Points on a hilly landscape, in no order, each with its height.
From any point a ball rolls to the lowest of the 2 points nearest to it. It stops when none of these is lower. Distance is the straight distance between rows; heights are no part of it.
j410: [139 110 130  71 118 139 165 159 113 134  96 122 123 100 118 149 194 189
 167  92 121 172 121 120 116 100 138 132 152 127 155 126 128 138  99 135
  98 126 113 149 139 160]  h=7.24
j395: [151 133 139 140 135 121  77 109 134 122 147 121 101 151 154 112  77  88
  79 152 155  85 125 143 159 158 122 163  98 141  97 126 125  54 136 151
 176 121 170 111 108  73]  h=3.28
j681: [124 147  99 113 109 166  94  96 130 151 124 128  86 118 172 122 131 136
 107 107 128 131 101 156 147 120 163 164  82 191  91 143 119  88 142 178
 156 153 137 110 115 125]  h=4.07
j620: [114 162 104 181 123 127 121  72 129 116 153 104 136 150 149 114  89  99
 114 138 112 116 132 122 137 123 137 143 136 153 111 111 124 128 152 129
 154 161 154 101 106 110]  h=6.54
j295: [122 147 112 106 115 160 119 105 132 132 123 148 131 118 139 102 136 118
 156 125 125 161 122 152 109 119 134 134 105 166  86 125 137 107 142 161
 121 148 139 109 115 129]  h=5.40
j424: [173  94 147  75 145  75 142 191  93 134  98 124 128 131 102 116 173 147
 125 171 147 118 147 156 126 124  98 139 146  65 138 120 130  65  76 126
 162  93 140 153 122  90]  h=1.20
j500: [157 140 141 178 140 111  95 102 149 132 157 120 133 148 146 135  83 110
 101 119 144 102 122 100 135 124 123 158 143 111 144  83 113 112 140 103
 143 143 164 159 132 116]  h=6.23
j381: [150 137 148  92 137 178 104 129 155 136 132 177  94 106 170 183 112 136
 157  82 173 144  94 122 127 133 146 173  86 170 104 113 132  98 142 150
 113 128 122 150 125 120]  h=7.12
j816: [106 108 135 132 143 111 136 164 124 119 121  96  90 128 134 180 143 176
  85  95 118  84 130  83 183 148 150 136 158  94 221 153 101 182 112  83
 136  93  93 142 141 155]  h=8.26
j354: [145 118 126 147 139  93  91 127 111 128 139 103 107 157 139 107 102 101
  60 164 137  65 136 140 166 138 119 155 117 105 128 131 112  70 119 127
 192 113 162 120 114  83]  h=3.93
j966: [113 103 157 132 152 134 124 169 145 115 134 133  99 130 131 192 115 147
 102  81 147  94 118  76 163 164 136 133 130  90 206 138 102 177 126  76
 107  84  98 156 151 150]  h=7.98
j100: [132  92 126 131 113 118 104 133 153 137 134 127 154 126  94  88 156 129
 116 116 112 132 120  89 104 109 107  84 163 104 164 115 113 150 143 101
  99 127 156 164 172 161]  h=2.61
j121: [120 124 121  72 110 170 153 144 127 145  99 132 113  87 139 163 189 191
 170  74 113 177 104 123 117 100 149 132 125 158 132 146 137 160 121 153
  90 139  90 146 146 184]  h=7.59
j2: [148  96 135 144 153  78 101 140 118 108 136 128 136 162  91  68 101  72
  95 213 131  83 161 169 136 154  78 113 116  82 100 146 140  76 102 115
 171  99 166 116 117  88]  h=3.42
j148: [ 97 132 117 206 130  74 168 123 119 116 147  99 172 164  90 129 118 118
  97 155  87 100 149  95 132 114  98  83 177  77 170 131 114 202 124  58
 119 134 110 135 151 169]  h=4.85
j927: [ 90 119 140 183 135  85 175 141 127 108 144 130 190 157  66 122 110  97
 121 167 108 117 150 107 108 142  90  44 159  77 154 141 127 213 128  62
  88 109  92 122 158 160]  h=5.84
j75: [ 66 168  89 174 108 157 147  79 103 125 141  91 116 131 163 142  98 122
  97 125  88 106 130 137 157 131 170 132 112 186 114 176 138 174 154 157
 144 160  77  52 101 137]  h=7.39
j89: [ 92 118 117  71 113 151 152 162 111 141  87 139 114  97 122 127 191 167
 146 117 103 162 128 173 130 141 141 105  99 128 119 195 136 159  97 156
 114 102  78 115 141 176]  h=7.35
j563: [ 77 172  84 183 106 148 138  62 113 118 146  93 132 146 150 110  98  99
 110 141  88 119 138 138 139 123 151 125 124 178  97 147 137 152 162 151
 150 172 124  60 100 120]  h=6.99
j303: [ 86  89 106 107 107 163  79 146 160 151 129 138  76 120 133 122 152 134
  57  87 124  92  99 123 171 168 152 102  81 134 158 200 103 157 141 134
 134  94 109 126 162 167]  h=7.45
j708: [ 83 154 105 140 114 195 100  91 145 143 142 137  77 116 185 161  99 119
 108  85 126 126  83 154 157 140 174 152  50 208  78 179 126 156 158 172
 132 151  83  98 124 151]  h=5.49
j996: [ 96  97 117  66 106 132 158 169 117 137  86 135 133 105  88 107 212 166
 148 127 104 165 141 149 116 142 123  74 130 105 144 182 135 163  96 135
  99  97  94 123 152 177]  h=6.93
j756: [176 140 146 101 145 101 155 148  96 126 107 126 142 125 130 138 140 144
 166 152 149 147 139 144 115 103 115 165 153 105 120  84 134  66  94 135
 143 135 146 151 107  91]  h=5.48
j520: [104 127 139 162 158 108 149 134 118  90 137 153 165 155  83  97  96  68
 146 192 125 128 161 157 111 160  94  75 124  96 105 146 142 154 120 108
 114 108 124  94 112 113]  h=7.06
j824: [ 77 143  94 135 116 130 156 122  89 119 114 103 124 125 131 119 145 140
 112 142  88 119 146 147 152 129 151 113 127 135 128 179 130 156 119 143
 144 130  94  76 104 143]  h=8.10
j645: [130 139 114 101 115 164  78 108 129 154 122 133  61 124 180 132 113 126
  84 113 147 119  86 180 164 139 167 176  45 201  71 164 115  63 135 194
 171 136 133 113 114 108]  h=3.35
j611: [ 88 114 132 129 147 114 162 161 105  98 115 147 147 141  86 119 132 102
 138 174 120 123 168 158 126 168 112  73 124  82 129 173 138 171 100 105
 117  85  91  87 117 122]  h=7.63
j464: [149 185 141 185 134 139 151  88 142 122 146 111 144 119 170 188  82 142
 182  91 138 151 124  89 104 105 148 183 156 160 132  55 126 154 154 100
 108 181 131 154 113 113]  h=5.89
j728: [125 118 153  74 154 150 158 170 105 112  96 179 124 107 110 147 146 131
 185 144 153 170 141 186 111 165 123 121  86 117  98 152 149 120  89 144
 104  94  93 113 101 111]  h=7.23
j57: [ 89 144 130 177 106 128 171 111 149 130 156 102 180 130 110 161 110 140
 133  98 108 143 126  66  93 113 120  84 168 128 160 102 129 225 178  85
  74 147  79 122 160 178]  h=9.33
j478: [133 159 163 175 172 108 150 134 118  90 140 150 153 149 125 157  57  90
 159 160 152 124 149 133 125 153 109 138 127  97 123  99 131 133 114  92
 116 119 126 134 102 104]  h=5.16
j474: [141 135 139 179 171  73 129 148  87 108 135 103 114 163 133 153  77 107
  78 171 140  56 156 134 180 144 119 160 129  64 156 132 114 115  91  85
 180 105 131 137 103  91]  h=4.09
j430: [164  89 117  74 106 117  79 149 132 164 115 126 116 125 120  72 179 140
  87 141 128 116 117 133 127 107 120 130 128 118 128 133 122  50 121 162
 163 122 169 145 147 113]  h=6.45
j509: [122 121 129 160 166  92 125 140  98  92 133 127 126 165 104 103  83  65
  99 199 132  78 167 167 156 162 104 116 108  82 112 159 134 114 100 112
 168  95 144  91 102  84]  h=4.17
j808: [161 116 122 119 132  80 159 150  94 135 106  76 139 132 120 138 176 182
 123 127 109 125 139 110 139  79 126 150 194  85 181  96 111 114  86 102
 144 137 146 170 131 136]  h=3.91
j616: [ 98 107 153 140 118 171  95 112 181 122 162 191 146 122  97  96  83  76
 151 118 142 145 114 122  94 179 108  67  84 144  98 140 151 159 181 132
  78 105 122 113 155 148]  h=5.33
j732: [125 117 109 165 117 103 115 116 141 137 143  97 149 144 114 111 150 142
  99 111  96 116 124  82 124  95 120 110 178 104 177 106 104 163 143  89
 123 146 150 159 156 160]  h=3.61
j28: [154 164 148 124 141 180 123 106 153 125 142 160 106 106 185 209  87 138
 178  74 175 144  99 106 120 130 157 192 102 186 110  88 131 118 156 135
 111 153 118 149 112 108]  h=6.79
j525: [163 133 170 100 162 132 111 169 114 122 122 161  82 125 167 193  84 130
 114 126 192  92 116 139 160 162 131 188  87 115 123 120 124  57 111 144
 165  91 116 134 103  68]  h=5.38
j51: [ 90 118 119 133 125 114 149 141 130 130 119  74  89 114 144 180 162 201
  90  83  92  94 122  76 181 134 159 133 170 130 226 170 115 206 129 104
 132 118  70 125 137 181]  h=8.47
j50: [ 72 123 142 150 131 110 194 151 116 104 127 133 183 141  70 147 122 106
 136 166 114 130 164 124 106 167 106  44 146  89 146 173 147 219 124  85
  78  92  55  85 143 155]  h=6.78
j835: [ 93 148 133  99 121 154 208 140  90 109  95 145 166 100 107 144 158 143
 213 149 106 196 148 177  80 140 122  93 119 140  86 157 166 165 105 154
  79 137  56  88 105 153]  h=8.76
j698: [129 175 143 170 128 131 160  96 150 111 146 140 186 125 120 129  83 102
 198 129 132 172 133 106  71 115 113 109 146 158  97  69 138 162 161 109
  82 168 137 133 128 131]  h=3.63
j751: [159 113 103  98  92 130  79  95 150 159 131 130 145 123 119  41 164 118
 126 144 112 149 125 129  99  89 120 121 140 156  92 114 137  63 145 167
 137 156 192 134 145 126]  h=5.65
j232: [185 112 147  78 135  98 158 171 100 139  97 115 135 116 118 136 177 171
 154 131 143 154 132 127 114  88 120 156 169  92 147  89 131  74  83 132
 131 127 145 169 131 108]  h=5.03
j322: [160 123 138 152 114 144  73  93 191 147 167 141 133 122 141 115  95 114
 121  83 144 129  99  77 104 118 125 139 136 150 135  78 122 122 177 124
 112 148 176 165 160 135]  h=6.97
j306: [127 101 144  58 138 137 172 172 103 122  83 170 146  96  85 114 190 149
 200 148 136 201 147 193  89 148 114  93 107 110  96 148 155 129  73 151
  87 103  97 118 113 127]  h=7.72
j151: [ 88 139 101 105 108 155 152 131 107 135 105 122 123 108 136 126 168 156
 140 116  94 149 129 149 133 124 147 117 114 147 117 172 132 154 121 154
 123 132  86  97 121 163]  h=7.75
j867: [156 112 103  65 100 136  95 128 126 164 107 136 122 114 124  61 182 135
 123 145 123 153 123 168 117  99 126 133 110 150  86 133 139  50 122 188
 150 140 165 127 130 120]  h=6.09
j506: [117 122 130  89 121 191  89 126 160 147 128 182  99 109 151 143 128 125
 142  84 149 148  90 142 123 142 143 135  61 168  91 147 132 125 150 163
 104 123 114 136 144 153]  h=6.72
j128: [130 125 132  73 102 186 161 139 145 147 103 143 124  84 134 173 181 184
 198  57 127 200  96 107  86  85 144 126 132 177 121 116 149 179 139 149
  55 155  92 161 159 188]  h=7.92
j992: [165 110 128 127 140  66 108 141 106 127 123 111 139 159 107  72 129 102
  99 205 127  95 156 163 134 120  84 136 135  87 103 124 134  49 104 128
 184 120 173 129 117  85]  h=2.58
j141: [124 136 149 126 163 134 138 153 106  97 125 152 114 132 137 162  87 105
 140 146 157 114 142 148 147 165 131 148  98 111 120 136 131 114 109 125
 135  95 111 108  95  90]  h=6.42
j312: [153 118 130  84 136 112 122 159 100 136 108 131 103 123 136 125 147 140
 110 150 147 111 133 157 146 132 129 157 110 113 120 134 126  61 105 153
 171 103 138 124 106  90]  h=6.34
j385: [ 88 105 147 169 124 154  94 103 169 111 175 168 143 145  98  83  62  52
 117 141 131 114 127 122 117 188 108  68  93 131 103 156 147 157 170 127
 107 104 133  97 147 135]  h=6.15
j466: [116 147 114 170 115 164  80  60 167 132 169 125  98 143 164 125  70  88
  94 100 138 108 103 119 152 153 152 154  92 188 100 121 124 114 173 151
 147 151 156 101 116 111]  h=3.65
j326: [152 137 159  92 158 159 114 151 125 127 119 167  66 109 185 213  92 147
 126  98 188 103  97 141 164 152 159 197  71 157 116 131 123  76 120 153
 152 106 102 137 101  93]  h=5.78
j521: [105 133 167 145 182 143 138 164 116  85 137 170 105 137 129 184  54  82
 133 136 170  95 146 136 157 195 132 134  83  94 138 157 133 160 111 104
 117  72  87 102 101  93]  h=6.90
j773: [105 136 143 148 114 127 186 133 136 123 130  97 162 117 119 172 141 169
 156  86 110 153 128  69 100 102 123 102 180 129 175 101 127 210 147  86
  67 144  80 140 155 179]  h=9.04
j877: [ 70 106  98 130  96 129 129 135 148 145 126  84 106 126 119 149 180 181
  69  92  90 101 125  81 163 142 145  90 160 122 214 186 113 219 153 109
 117 112  78 117 172 202]  h=8.28
j301: [126 134 140 114 109 154 133 111 163 129 132 174 180 104  99  86 130 109
 204 124 129 203 124 125  53 118 107  76 126 164  82  96 156 148 162 143
  59 149 134 129 147 149]  h=3.49
j687: [123 132  84 148 119  83 150 104  94 127 120  82 151 146 118  87 169 143
 113 158  82 119 148 131 133  77 123 127 178 111 138 120 108 124 109 115
 163 155 154 120 115 133]  h=5.12
j169: [136 150 151 186 152 119 111 104 150 107 164 144 144 150 133 135  52  82
 130 137 146 112 128 114 131 150 112 141 124 115 120  94 126 126 145 102
 125 132 155 143 123 112]  h=5.79
j591: [159 110 155  69 144 156 105 169 138 149 112 160  55 105 179 214 132 179
 102  75 180 100  79 128 167 135 165 187  79 151 140 143 115  80 119 155
 156 101 102 165 128 117]  h=6.20
j953: [102 137 110 188 113 157  86  74 164 131 178 114 100 141 158 136  88 106
  79  83 127  96 100  92 154 143 150 138 113 165 144 123 110 159 179 127
 140 148 130 109 130 131]  h=2.55
j465: [142 163 134 154 139 170 109  91 151 126 149 137  84 113 197 209  81 140
 138  70 163 111  91 106 149 133 172 203 104 188 129 100 116 126 162 132
 141 153 114 134  99 103]  h=6.47
j726: [ 94 122 127 179 143 116 119 126 125 104 157 129 131 158 111 115  84  73
  84 151 122  80 144 117 157 165 118  99 119  91 143 161 120 168 131 100
 140 100 122 104 128 122]  h=5.82
j419: [130 149 125 125 129 155  93 103 126 124 136 133  82 136 164 126  79  94
 100 141 153 107 116 168 163 161 147 164  63 180  76 146 132  62 138 177
 165 129 148  89  95  84]  h=2.34
j104: [199 100 155  99 136  74 157 182 103 145  98  94 142 132 104 137 181 175
 129 128 131 139 133 107 119  76 110 142 194  67 179  80 120  92  73  99
 126 132 155 201 156 128]  h=4.50
j176: [117 148 127 151 150 118 148 115 110  92 128 139 157 150 111 105  94  82
 157 184 126 137 156 162 115 139 108 112 123 121  92 127 144 122 122 130
 131 130 139  92  93 100]  h=6.53
j387: [181 137 172 135 153 106  97 151 126 134 132 135  99 143 167 170  79 124
  95 134 183  83 120 124 155 146 114 189 123 101 136  92 122  44 119 134
 173 118 145 154 120  65]  h=4.94
j268: [ 86 145  92 133 102 175  96  92 133 149 134 122  90 122 165 118 128 127
  91  99 109 125 100 152 155 131 166 135  74 191  95 172 117 134 151 169
 143 150 108  93 128 147]  h=4.80
j184: [102 157 128 195 167  73 194 133  62  87 120  80 140 148 126 167  91 136
 121 166  93  84 169 120 171 120 129 142 172  81 165 148 127 179  86  77
 152 124  86 107  94 125]  h=2.56
j152: [110 151 112 153 119 184  93  84 157 140 154 133  69 115 194 187  95 135
 108  64 145 106  77 119 164 135 182 174  75 208 116 139 116 146 167 153
 140 156  99 116 111 128]  h=6.07
j671: [ 99 108 138 183 133 135  86 100 154 109 182 138 126 161 109  85  57  49
  83 150 125  82 130 118 148 180 112  94  98 117 113 154 131 143 152 120
 138 108 151 100 136 121]  h=6.39
j283: [ 68 123 131 126 124 134 171 155 117 114 115 152 159 129  82 129 140 109
 139 158 115 142 157 152 109 175 117  50 116 102 125 190 153 200 122 120
  87  90  60  77 135 151]  h=7.48
j160: [ 98 136 137 188 152  69 196 149  88  99 126  88 157 157 102 159 116 139
 119 155  97  97 166 103 152 124 112 106 179  67 181 149 119 202  92  59
 120 114  83 127 125 154]  h=3.74
j761: [180 137 172  99 160 108 128 155 115 115 115 157 134 133 134 137  97 107
 163 178 182 139 145 172 114 148  96 162 116 110  86  97 150  42 106 147
 147 112 144 127  95  60]  h=4.21
j58: [150 103 136 105 131  85 171 149 110 119 104 131 188 125  68  73 188 130
 184 173 111 180 153 146  78  96  90  73 173  96 120 103 133 129  86 112
  88 133 143 148 133 134]  h=5.73
j313: [132 144 138 175 176  64 175 151  55  94 113  83 116 148 135 171  90 146
 110 168 116  70 166 134 186 124 130 168 156  65 166 135 118 137  71  77
 174 109 105 129  85 100]  h=3.43
j866: [113 125 121 142  98 181  78  84 191 149 169 157 123 115 138 107 106 107
 129  72 134 146  91  96 104 130 132 111 102 179 108 111 133 150 197 146
  98 149 146 132 163 157]  h=2.76
j26: [168 120 107 108 119  80 145 126  99 141 108 103 164 134 103  69 180 138
 144 172 106 146 148 142 106  69 104 128 180 103 115  96 129  79  98 134
 152 154 175 147 125 117]  h=4.31
j263: [151 140 127 157 113 145 110  97 175 147 154 123 140 120 143 141 116 139
 142  69 130 151 103  72  95  93 137 139 155 156 149  66 120 159 175 111
  96 164 154 166 155 144]  h=7.20
j149: [137 133 124 105 110 152 112 102 154 134 129 163 159 115 113  75 137 105
 180 134 126 183 125 141  77 114 114 105 122 164  82 106 149 111 152 158
  93 152 157 123 132 134]  h=4.63
j916: [176 121 125 100 124  76 185 142  86 127  98 104 176 122  91  94 191 152
 183 162 114 182 149 137  89  63 107 120 193  97 125  82 134  98  77 126
 114 154 157 165 125 124]  h=5.00
j439: [ 84 107 113 168 144  94 128 151 105 105 141 114 112 160  99 117 104  82
  57 168 113  51 164 128 184 171 128  93 123  69 162 200 113 175 101  89
 165  81 117  92 129 113]  h=5.20
j183: [149 159 125 144 115 150  83  66 163 133 153 126 115 137 172 116  78  97
 120 123 145 124 113 131 136 137 135 172 107 189  80 103 133  71 160 159
 154 160 182 115 114  89]  h=4.36
j582: [122 100 132  88 124 108 178 163 105 121  95 131 158 114  80 106 198 151
 170 144 114 172 150 138  98 116 109  80 156  96 141 136 133 150  88 115
  89 113 116 133 134 151]  h=6.37
j695: [137 131 138 101 148 116 151 153  91 115 108 131 121 123 135 145 130 140
 148 144 140 128 144 151 137 129 131 154 126 110 123 126 127  96  98 131
 146 110 120 124  95 100]  h=5.96
j290: [127 132 100 109  83 156 151 111 142 153 120 112 153 101 122 119 190 168
 165  79  98 188 115  89  81  67 136 103 172 167 134 100 134 179 159 143
  76 173 125 144 162 180]  h=8.52
j659: [115 118 118 160 157  88 122 148  89 103 135 105 104 159 121 121  91  89
  59 176 127  51 156 145 187 157 129 132 113  80 143 170 113 125  97 104
 185  91 134  99 104  89]  h=4.62
j92: [144 168  98 174 117 109 129  66 127 134 141  92 152 140 150 111 121 127
 139 134 106 136 135 114 116  82 136 157 167 150 115  84 123 116 145 123
 152 181 172 130 112 112]  h=6.11
j630: [110 139 136  83 148 169 137 151 105 119  99 170 103 107 140 146 125 127
 162 141 142 151 129 200 132 162 142 136  54 145  77 174 147 118 102 169
 126 104  87 100 101 121]  h=6.67
j516: [138 143 157 150 125 123 133 105 169 116 149 164 193 119  95  84  96  92
 201 146 135 181 127 119  57 121  96  76 139 152  91  74 148 147 158 118
  68 147 154 141 146 137]  h=1.54
j878: [152 164 114 139 135 103 139  89 111 110 121 112 160 149 131  83 107  93
 163 196 122 147 155 173 114 110 104 144 142 146  64 101 149  65 125 147
 159 160 185 102  90  84]  h=5.50
j988: [136 159 121 168 109 139 148  92 152 140 144  98 151 113 145 159 127 160
 161  73 113 160 116  72  89  80 144 139 177 161 152  66 122 186 168 105
  94 182 122 151 141 149]  h=6.84
j21: [130 114 104 139  88 137  93  89 173 153 152 130 162 118 107  63 149 120
 134 101  99 160 110  84  79  85 120  86 159 155 125  95 128 150 180 132
  94 161 173 147 174 164]  h=4.45
j212: [138 122  92 111 105 122 112 112 122 152 121  95 120 123 138 104 184 167
 102 112 100 127 120 115 137  77 147 142 162 136 153 115 112 110 131 142
 151 153 154 136 130 136]  h=7.19
j722: [139 180 123 149 119 145 146  80 142 120 138 135 165 124 144 122 102 111
 194 129 130 176 133 120  83 109 130 141 142 173  85  78 143 130 158 137
 106 173 153 122 111 118]  h=4.73
j308: [119  88 125  70 121 163  77 166 152 154 116 162  72 113 137 135 159 143
  81  92 144 109  97 143 156 161 148 122  69 129 135 184 110 118 123 146
 137  85 115 146 157 155]  h=7.07
j328: [180 122 154 108 156  75 131 163  95 120 109 135 140 146 115 104 123 109
 141 205 159 119 158 180 119 135  81 150 132  89  90 107 151  35  96 144
 170 113 154 131 101  61]  h=3.51
j775: [109 144 110 160 106 174  97  78 177 142 165 133 106 121 165 152 105 125
 121  62 133 127  94  92 125 123 155 144 111 181 131 109 120 163 190 136
 119 160 126 124 136 142]  h=0.91
j788: [130 122 122 122 102 137 161 131 141 140 119  89 144 111 120 151 184 188
 148  71 102 166 117  71 101  75 134 110 194 142 183  96 122 194 144 109
  73 158 114 157 164 183]  h=8.77
j49: [152 154  91 167 116  89 146  85 113 141 128  77 162 138 131 106 159 152
 136 133  88 141 139 109 114  57 130 144 198 127 142  80 114 129 124 110
 145 185 165 150 123 133]  h=5.68
j898: [164 119 125 102 125  96 109 132 118 140 119 124 146 137 117  74 148 115
 131 173 133 132 141 149 112 104 103 137 145 116 100 108 137  52 114 149
 156 135 174 135 122  97]  h=3.52
j491: [ 90  78 110  86 108 147  85 172 157 149 112 129  76 121 111 122 178 151
  53  96 122  84 112 109 172 179 145  87 106 104 194 209 100 171 127 109
 135  73 114 143 179 176]  h=7.76
j524: [155 142 176 151 179  89 165 161  97  96 120 137 147 143 118 170  85 119
 157 159 157 121 156 143 129 139 105 149 136  74 137  93 128 115  80  83
 121 107 119 153 100  96]  h=4.46
j278: [ 58 142  88 150 106 114 176 118  92 121 122  88 149 139 113 120 151 133
  96 157  70 107 160 132 145 129 141  86 151 120 145 200 140 194 129 129
 134 122  73  59 124 164]  h=8.44
j201: [128 107 132  60 134 158 112 171 129 150 101 150  59  97 161 176 153 176
 104  86 147 116  89 157 168 144 165 157  69 146 132 182 114 112 106 156
 149  93  93 149 135 149]  h=6.65
j203: [142 119 104 134 115 117 113 119 133 145 127  85 115 127 141 139 170 176
  98  87 105 115 114  88 142  87 147 148 179 123 189 103 104 142 131 111
 138 147 142 156 142 148]  h=7.44
j777: [155 105  96 106 100 125  75 120 139 168 129  98  95 128 150 101 172 157
  58 104 117 101 100 115 151  96 152 151 140 144 153 122 105  75 138 156
 177 143 167 143 139 120]  h=6.92
j249: [155 104 132 138 125 132  66 116 169 147 155 129 115 133 141 119 119 121
  84  94 138  96 101  89 131 126 130 142 135 122 157 101 107 104 153 121
 139 131 166 161 153 127]  h=6.61
j663: [101 158 112 114 128 176 132 113 111 123 117 149 108 115 156 139 111 120
 151 127 128 144 121 173 135 142 152 144  72 172  78 156 140 125 134 170
 128 138 103  91 103 128]  h=6.06
j673: [159 112 117  51 111 148 116 147 125 157  98 151 126 102 121  97 190 153
 154 123 131 176 116 157 106 101 132 134 116 142 100 126 141  76 114 179
 122 133 145 142 135 131]  h=6.44
j806: [126 125 113 141 126  95 153 130 107 122 121 100 154 139 111 115 159 145
 131 139 101 128 144 113 125  95 117 117 175  95 157 112 113 142 110 100
 127 136 136 141 129 142]  h=4.49
j455: [158  84 129  52 127  84 141 203  92 144  88 111 100 115 104 114 199 173
  93 150 135 105 139 156 148 128 123 135 139  69 156 153 123  73  78 136
 181  79 137 150 129 106]  h=2.32
j895: [147  93 120  78 126  88 148 176  97 135  97  92 111 122 113 124 196 186
 102 131 114 113 137 126 153 108 132 135 168  80 181 141 110 108  84 118
 161 101 137 154 133 135]  h=3.15
j757: [157 128 159 106 152 125  99 136 132 111 125 162 121 138 130 107  86  84
 143 186 170 125 144 185 127 169 102 145  87 132  68 131 157  50 121 161
 149 107 156 101  95  66]  h=4.84
j780: [152 120 134  87 101 164 159 139 149 144 108 136 149  90 112 139 182 165
 193  69 130 206 108  88  68  71 132 108 161 163 134  80 141 166 140 135
  48 157 127 169 167 170]  h=8.25
j282: [116 179 127 193 122 139 164  81 131 120 150  90 140 118 166 188  94 153
 164  87 111 138 126  82 114 102 152 164 169 165 151  85 124 190 163  99
 112 179  91 127 109 133]  h=6.36
j48: [117 125 156  80 131 153 194 156 114 112  95 171 164  98  92 137 170 142
 225 134 137 215 139 168  68 138 112  88 118 136  95 128 157 155  96 144
  52 129  78 117 119 144]  h=8.27
j636: [125 110 169 147 155 131 108 159 151 114 149 157 121 137 122 165  87 107
 112 103 162 100 120  92 142 172 120 123 116  83 171 123 110 152 133  81
 104  88 114 157 142 129]  h=7.65
j747: [ 64 145  93 145 105 154 133 110 111 137 130 103 102 124 153 136 128 138
  80 113  91 106 123 137 167 141 167 118 101 165 129 201 127 181 144 153
 136 130  70  71 123 159]  h=7.77
j537: [163 181 124 162 117 146 128  72 161 137 145 123 146 121 170 149  95 123
 177 103 143 161 118 100  97 102 144 178 146 180 102  63 129 119 167 131
 121 181 168 148 118 104]  h=5.39
j713: [115 174 102 157 134 128 155  83 100  99 125 110 151 143 135 104 103  98
 159 177 110 141 157 162 119 117 125 135 135 154  76 118 144 110 132 146
 149 161 153  81  86  99]  h=6.00
j192: [163 111 115  95 122 101 108 146 107 151 115 105 108 128 137 109 167 156
  83 136 130 102 123 132 146 102 131 159 142 112 142 120 113  57 113 152
 182 126 158 142 126 101]  h=6.64
j272: [142  89 129 135 106 124  74 109 174 144 152 141 162 124  90  53 133 106
 123 127 111 134 114  94  87 110 102  81 149 126 131 109 126 125 159 119
 103 135 181 161 176 156]  h=3.62
j648: [130 122  91 109  82 152  92  92 156 159 132 131 142 114 121  63 172 127
 129 107 100 163 113 116  95  86 131 106 137 164 107 116 131 117 162 160
 112 163 169 129 153 155]  h=5.13
j372: [136 114 129  63 125 138 155 164 104 130  92 142 121 104 117 131 184 165
 165 121 130 166 131 156 119 121 132 132 121 119 123 138 133 108  91 150
 119 111 114 136 119 137]  h=6.87
j962: [175  89 170 107 160  67 138 190 111 127 105 137 150 140  83 117 148 126
 132 178 152 117 152 144 115 135  82 115 146  49 145 110 126  87  72  85
 129  95 140 177 135 105]  h=2.49
j677: [149 110 163 144 170  81 136 173 116 106 126 146 148 151  96 135 101 101
 124 171 148 101 153 137 132 156  93 117 130  54 148 120 120 121  85  76
 128  91 128 158 122 110]  h=3.59
j144: [ 87 112 120 149  91 175  85  87 183 143 173 156 142 126 111  82  99  89
 116  98 116 138 102 102  99 151 116  70  97 163 106 138 142 170 201 141
  94 133 131 108 171 168]  h=4.10
j850: [168 128 142 165 143  96  79 123 133 142 147 104  99 154 163 143  86 119
  55 133 153  62 119 111 167 136 126 178 129 104 152 101 106  65 129 119
 188 131 160 152 123  84]  h=4.47
j484: [ 89  85 114  99 113 130 116 172 151 141 112 102  88 126 108 145 188 182
  67  90 111  94 122  83 170 160 145  90 153  99 225 185 102 199 130  95
 121  85 103 151 182 192]  h=8.02
j859: [130 111 179 153 173 131 104 160 146 101 157 173 116 143 123 161  52  77
 114 130 178  88 130 115 148 199 115 127  92  79 148 133 122 136 124  90
 116  72 118 141 128 102]  h=7.32
j197: [107 106 139 113 116 183  79 115 176 138 148 188 115 117 123 105 107  93
 130 101 145 139 102 136 116 167 122 100  65 156  95 151 140 133 166 151
  95 112 124 121 153 150]  h=6.13
j352: [161 171 125 134 119 130 114  79 140 126 135 126 145 134 155 104  97 102
 160 153 140 147 132 145 113 118 123 166 130 172  69  91 145  64 147 157
 149 163 185 115 105  86]  h=4.92

For each start below, name the point where the ball stops.
j48 -> j516
j151 -> j992
j491 -> j419
j611 -> j775
j835 -> j516
j28 -> j419
j57 -> j516
j322 -> j424
j263 -> j516

Call two points neighbours if one is among the 2 nearest of the other. Go from one point of each pair to the other, from neighbour to neighbour, staying as low as possible. Name the highest point that can't be avoided.
j616, j184 -> j671
j808, j516 -> j263
j616, j419 -> j381
j992, j184 -> j659
